A landscape with many valleys, sampled at points; each row gives a point and its height.
From any point a ball rolls to the lowest of the 4 points nearest to it. It stops when none of these is lower. Distance is the straight distance between rows; heights are no part of it.
<904> h=39.2: [172 108 146 119 123 118 148 122 129 115 105 104  38  90  64 128  82 166
 143  93]
<879> h=67.5: [131 124 120 121 119 137 141 133 111 135 113 124 115 158 142 152 157 155
  89 126]
<1070> h=86.6: [152 120 146 129 154  89 143 144 101 120 113 146 137 149 143 156 128 188
 136 103]
<307> h=35.0: [ 98 165 111 134 112 174  78  69 111 121 153  94 154 148 158 116 132 103
 126 147]
<736> h=16.0: [101 113  96 133 172 107 202 192 148 139 162 136 172 132 191 121 145  95
 151 149]
<212> h=46.6: [ 99 102 161  93 149 112 171 185 142 136 107 139 147 134 150 141 153 124
 150 141]
<270> h=60.7: [157 110 130 152 152 102 150 121  80 122 132 102  87 123 109 133 124 181
 125  79]
<722> h=61.3: [134 100 151 104 144  95 165 184 129 121  96 154 141 142 142 150 139 156
 173 129]
<887> h=41.4: [112 149  79 129 127 129 102 106 118 119 137 116 155 167 152 141 182 121
  99 137]
<751> h=51.8: [140 190 118 155  79 195  34  81 183 127 119 114 140 167  44  95 109 132
  89 105]
<253> h=3.6: [104 143 136 125 103 186  89  75 122 122 135  94 127 134 133 103 114 104
 132 153]
<604> h=61.6: [117 133 108 115 137 115 122 120 120 122 133 134 151 163 155 152 193 119
  91 129]
<706> h=78.4: [112 128 142 115 135 119 132 143 114 126 128 139 154 155 150 152 191 141
  99 127]
<420> h=83.1: [140 113 152 109 128 100 165 163 106 128  99 161 137 152 137 155 148 161
 126 130]
<782> h=36.9: [ 99 130  82 118 168 132 214 192 149 142 171 135 182 143 199 110 140 103
 137 164]
<50> h=51.1: [148 126 154 124 107 126 106 102 108 111 117 107  59  84  79 136  91 114
 145  89]
<656> h=31.3: [147 142 121 148 100 119 113  91 111 108 138 106  81 109 111 123  88 118
 141 107]
<1011> h=77.9: [148 143 157 149 107 130  55  89 119 122 114 142  95  99  56 139 106 113
 119  85]
<770> h=55.7: [147 150 145 150  94 133  66  85 116 120 128 147 122 101  81 114  72 105
 130 124]
<607> h=50.4: [104 169 160 141 103 182  62  59 135 128 146 100 146 118 100  88 110 111
  99 153]
<523> h=35.9: [ 96  86 102 142 208 106 213 200 133 161 141 125 165 122 168 126 159 102
 149 137]
<665> h=16.4: [117  86 149 106 164 117 183 194 141 139  96 142 140 125 135 134 144 128
 170 141]
<362> h=26.8: [114 136 119 124  98 180 103  76 119 128 131  88 124 134 134 107 110 117
 123 152]
<136> h=35.5: [ 99 150 100 127 116 114 114 134 169 133 135 173 188 166 180 133 186 114
 105 180]
<199> h=44.2: [134 147 113 140  83 145 111  95 121 123 124 107  99 123 121 121  90 126
 134 134]
<651> h=43.1: [ 99 135 121 112 116 106 147 168 164 128 166 166 176 145 192 121 168  91
 138 165]
<133> h=17.7: [156 124 119 144 125 107 133 105 107 112 136  81  65 103 112 119  95 144
 138  96]
<708> h=74.9: [145 150 137 158 106 123  54  80 129 114 129 149 116 105  71 124  91 108
 114 101]
<781> h=10.4: [103 164 141 142 108 181  67  59 120 128 161  96 160 128 115  88 117 105
 113 148]
<112> h=28.3: [101 122 117 118 149 100 179 181 152 139 151 137 177 139 190 118 152  88
 153 144]
<633> h=88.0: [150 162 141 170  84 139  46  77 148 122 125 148 130 130  63 109  93 119
 102 112]
<429> h=50.6: [107 143 107 120 104 169 121  92 111 129 124 100 108 145 140 127 119 124
 113 142]
<525> h=34.3: [148 132 103 150 112 110 141 100 104 116 134  99  91 121 126 118  99 140
 124 118]
<516> h=22.8: [123  61 113 123 178  96 205 200 139 165 103 143 144 110 144 148 132 134
 176 149]
<381> h=71.3: [144  88 144 111 169  75 167 185 127 124  87 152 148 133 137 153 125 153
 182 127]
<163> h=38.8: [120  99 151  96 148 107 163 195 141 138 103 147 150 139 144 141 140 130
 152 147]
<763> h=57.7: [162  89 152 141 164 105 150 132  65 130 127 106  91 116 113 145 121 193
 124  91]
<840> h=43.0: [128 139 114 130  86 172 108  88 117 124 124 110  99 137 129 112  97 123
 130 149]
<144> h=51.7: [146 141 155 126 109 125  81  98 117 112 126 120  79  89  69 139  87 108
 140  94]
<797> h=64.6: [102 129 148 102 146  98 126 156 129 124 134 146 158 149 160 141 182 111
 115 133]
<980> h=79.7: [131 118 148 114 131 115 151 151 111 125 100 152 139 156 138 156 164 157
 107 130]
<238> h=8.6: [ 86 132 123 104 112 130 146 156 174 142 164 176 185 144 190 124 166  94
 125 178]
<916> h=62.1: [109 148  90 122 142 139 117 103 109 133 128 101 137 158 149 137 171 120
  88 132]
<109> h=67.1: [211 118 152 123 117 109 108 131 131 102 107 143  51  89  59 142  69 171
 163  61]
<1060> h=72.1: [104 141  96 117 121 162 125  93 109 134 123  92 112 159 149 138 145 136
 106 138]
<652> h=53.6: [177 108 159 119 115 122 118 121 132 113 116 134  47  85  59 140  71 151
 146  93]
<90> h=4.7: [113 139 106 115 128 141 124 110 106 130 117 113 127 163 143 146 175 141
 100 132]
<658> h=39.3: [118 157 153 141  83 177  50  70 142 121 133 116 156 123  80  87 113 110
  88 148]
<625> h=68.6: [153 128  99 150 110 121 147 118 100 131 116 124 111 153 142 139 119 177
 108 126]
<619> h=15.0: [122  53 103 127 196 108 222 197 136 169 108 147 151 103 152 145 138 136
 163 145]
<397> h=50.9: [ 97 147 115 126 117 101 121 134 159 129 141 169 187 150 182 128 189 106
 116 166]
<594> h=80.8: [158 119 140 145 157  99 149 134  86 118 127 129 125 129 132 149 139 192
 123  90]
<369> h=39.6: [147 154 143 140 100 119  91  85 108 107 135 125 102  95  92 121  80 108
 138 110]
<1025> h=31.2: [106 132 123 113 142 103 163 187 160 134 163 153 172 131 193 122 149  91
 150 147]
<861> h=43.2: [162  91 145 149 154 115 154 123  98 121 121  93  70 101  93 133 115 181
 118  94]
<201> h=90.9: [160 133 174 124  99 141  91 100 125 120 108 139  55  83  53 150  83 126
 131  79]
<34> h=11.9: [107 175  73 123 120 154  89  89 136 122 129 113 185 177 164 120 160 124
 113 147]
<224> h=47.4: [180 103 150 116 114 134 129 123 127 118 115 114  42  83  65 135  81 147
 146  88]
<760> h=72.2: [116 136  94 127 112 157 141 103 108 129 109  97 108 154 134 136 141 156
  92 133]
<334> h=34.5: [ 89 130  96 108 134 135 195 182 168 136 171 149 176 145 207 112 148  89
 136 170]
<2> h=51.4: [100 120 157 101 143 103 152 178 138 125 132 139 154 137 164 143 174 107
 139 133]
<817> h=48.2: [ 75 140 102  92 133 158 191 164 174 148 176 142 174 146 215 111 154  81
 128 185]
<353> h=23.8: [103  65 117 129 198 123 221 198 131 169 117 140 142 114 150 131 146 134
 151 143]
<563> h=32.1: [151 107 137 126 132 119 130 121 114 118 129  90  51  93  86 125 101 152
 136  97]
<660> h=48.4: [ 99  67 100 147 223 118 223 191 110 168 135 138 161 103 174 140 149 116
 138 145]
<989> h=2.2: [ 96 154  87 109 121 145 106 119 181 136 125 162 187 166 181 129 197 116
  91 182]
<39> h=67.2: [151 141 170 134 110 141  69  91 126 129 120 135  75  95  52 150  91 117
 121  89]
<844> h=15.3: [128 141 141 142  86 179  78  74 128 118 123 123 133 123 111 101  87 110
 128 159]
<735> h=59.0: [150 187 118 175  96 161  35  80 162 121 111 122 133 152  49 101 105 136
  93  89]
<981> h=29.9: [ 97 131  92 112 149 124 191 185 162 141 165 148 177 143 205 108 144  96
 146 161]
<555> h=52.3: [155 128 102 146 116 102 146 115  97 123 124 105  87 137 131 123 116 164
 118 104]
<727> h=38.9: [149 131 145 130 111 121 104 103 109 116 125  97  72  85  87 131  90 114
 145  97]
<176> h=65.1: [109 142 128 118 135  99 124 139 129 115 146 153 172 155 167 141 192 115
 109 136]
<931> h=35.3: [ 95 104 117 116 169 106 194 199 142 142 149 117 157 125 165 119 153  92
 163 137]
<667> h=30.3: [132  76 132 113 165  91 182 203 148 139  83 136 148 130 135 140 138 131
 170 142]
<890> h=38.2: [136 149 127 140  83 143  97  84 124 114 125 123 110 119 112 107  81 122
 133 145]
<8> h=88.7: [149 124 133 144 140 100 161 143 103 128 111 151 126 147 141 147 134 185
 115 112]
<140> h=35.6: [130 161 154 155  76 169  59  65 142 123 130 128 142 121  68  96  97 117
  95 149]
<1058> h=39.4: [136 136  98 130  98 142 135 106 109 121 116 102  90 135 135 120  97 147
 132 126]
<769> h=28.4: [102  90 130 110 186 112 191 195 143 150 121 116 152 117 152 132 156 115
 159 128]
<430> h=82.2: [186 123 164 122  99 122  91 120 125 112 107 155  47  83  50 143  75 153
 153  72]
<612> h=37.3: [141 162 140 146  82 171  55  75 157 130 112 134 137 134  62  91 100 112
  78 141]
<92> h=62.3: [ 63 140 112  96 131 158 154 153 173 157 192 153 177 133 209 108 172  71
 121 193]
<756> h=42.8: [133 172 138 152  88 182  50  77 172 116 125 122 140 138  60  89 117 121
  83 135]
<370> h=86.2: [166 106 146 140 169  89 147 147  88 123 113 137 132 141 132 159 132 183
 143  92]
<214> h=29.7: [150 107 127 138 132 114 138 116 107 119 131  83  65  98  91 124  94 149
 129  86]
<713> h=70.4: [118  56 103 135 220 128 232 185 107 174 122 160 163  97 172 158 148 138
 140 148]
<771> h=25.8: [107 171  63 115 118 152  83 110 165 127 126 131 187 185 172 125 180 118
 106 170]
<1099> h=27.9: [151 134 121 139 103 112 123 102 105 114 137  95  83  99 111 122  95 123
 142 101]
<948> h=31.6: [103 153 145 131 102 177  84  68 116 123 142  98 136 129 131  91 114 105
 110 160]
<15> h=34.4: [ 95 129 135 107 140  91 138 173 147 129 156 149 167 138 180 129 157  90
 137 146]
<808> h=89.1: [159 102 159 119 173  88 149 156  92 126 106 137 141 127 134 165 131 184
 157  88]
<1083> h=12.1: [122 153 154 135  93 179  58  71 142 127 125 128 149 127  74  92 103 117
  98 158]
<676> h=90.1: [138 153 144 164 108 133  40  83 122 122 115 143 124 116  55 126 104 116
 109  87]
<194> h=78.5: [155 113 153 115 164  88 154 181 112 122  94 150 150 137 138 165 131 172
 163 112]
<583> h=39.5: [150 105 125 152 148 109 140 115  92 121 135  84  80 110 103 129 107 165
 120  92]
<549> h=33.1: [106 134 122 119 134  96 152 168 156 132 159 158 178 137 189 125 160  93
 137 151]
<158> h=59.1: [199 108 144 122 110 123 114 133 133 115 100 126  46  96  49 126  65 161
 159  76]
<130> h=46.1: [139 142 153 137 106 116  80  94 105 107 134 119  78  91  93 127  89 104
 144  99]
<740> h=73.2: [ 73 140 122  98 125 159 128 137 183 151 177 164 191 134 196 125 194  79
 110 197]

Call two points neighbours if one is among the 4 nearest of the other. Go from one point of each pair to the other, from neighbour to neighbour, staying as low as possible. Name the highest point that can't be avoided.
<736> and <133> | <369>
<736> and <665> | <931>
<90> and <619> | <887>
<253> and <619> | <136>
<1083> and <34> | <307>
<238> and <736> | <549>
<619> and <665> | <516>
<34> and <989> | <771>
<253> and <1083> | <844>
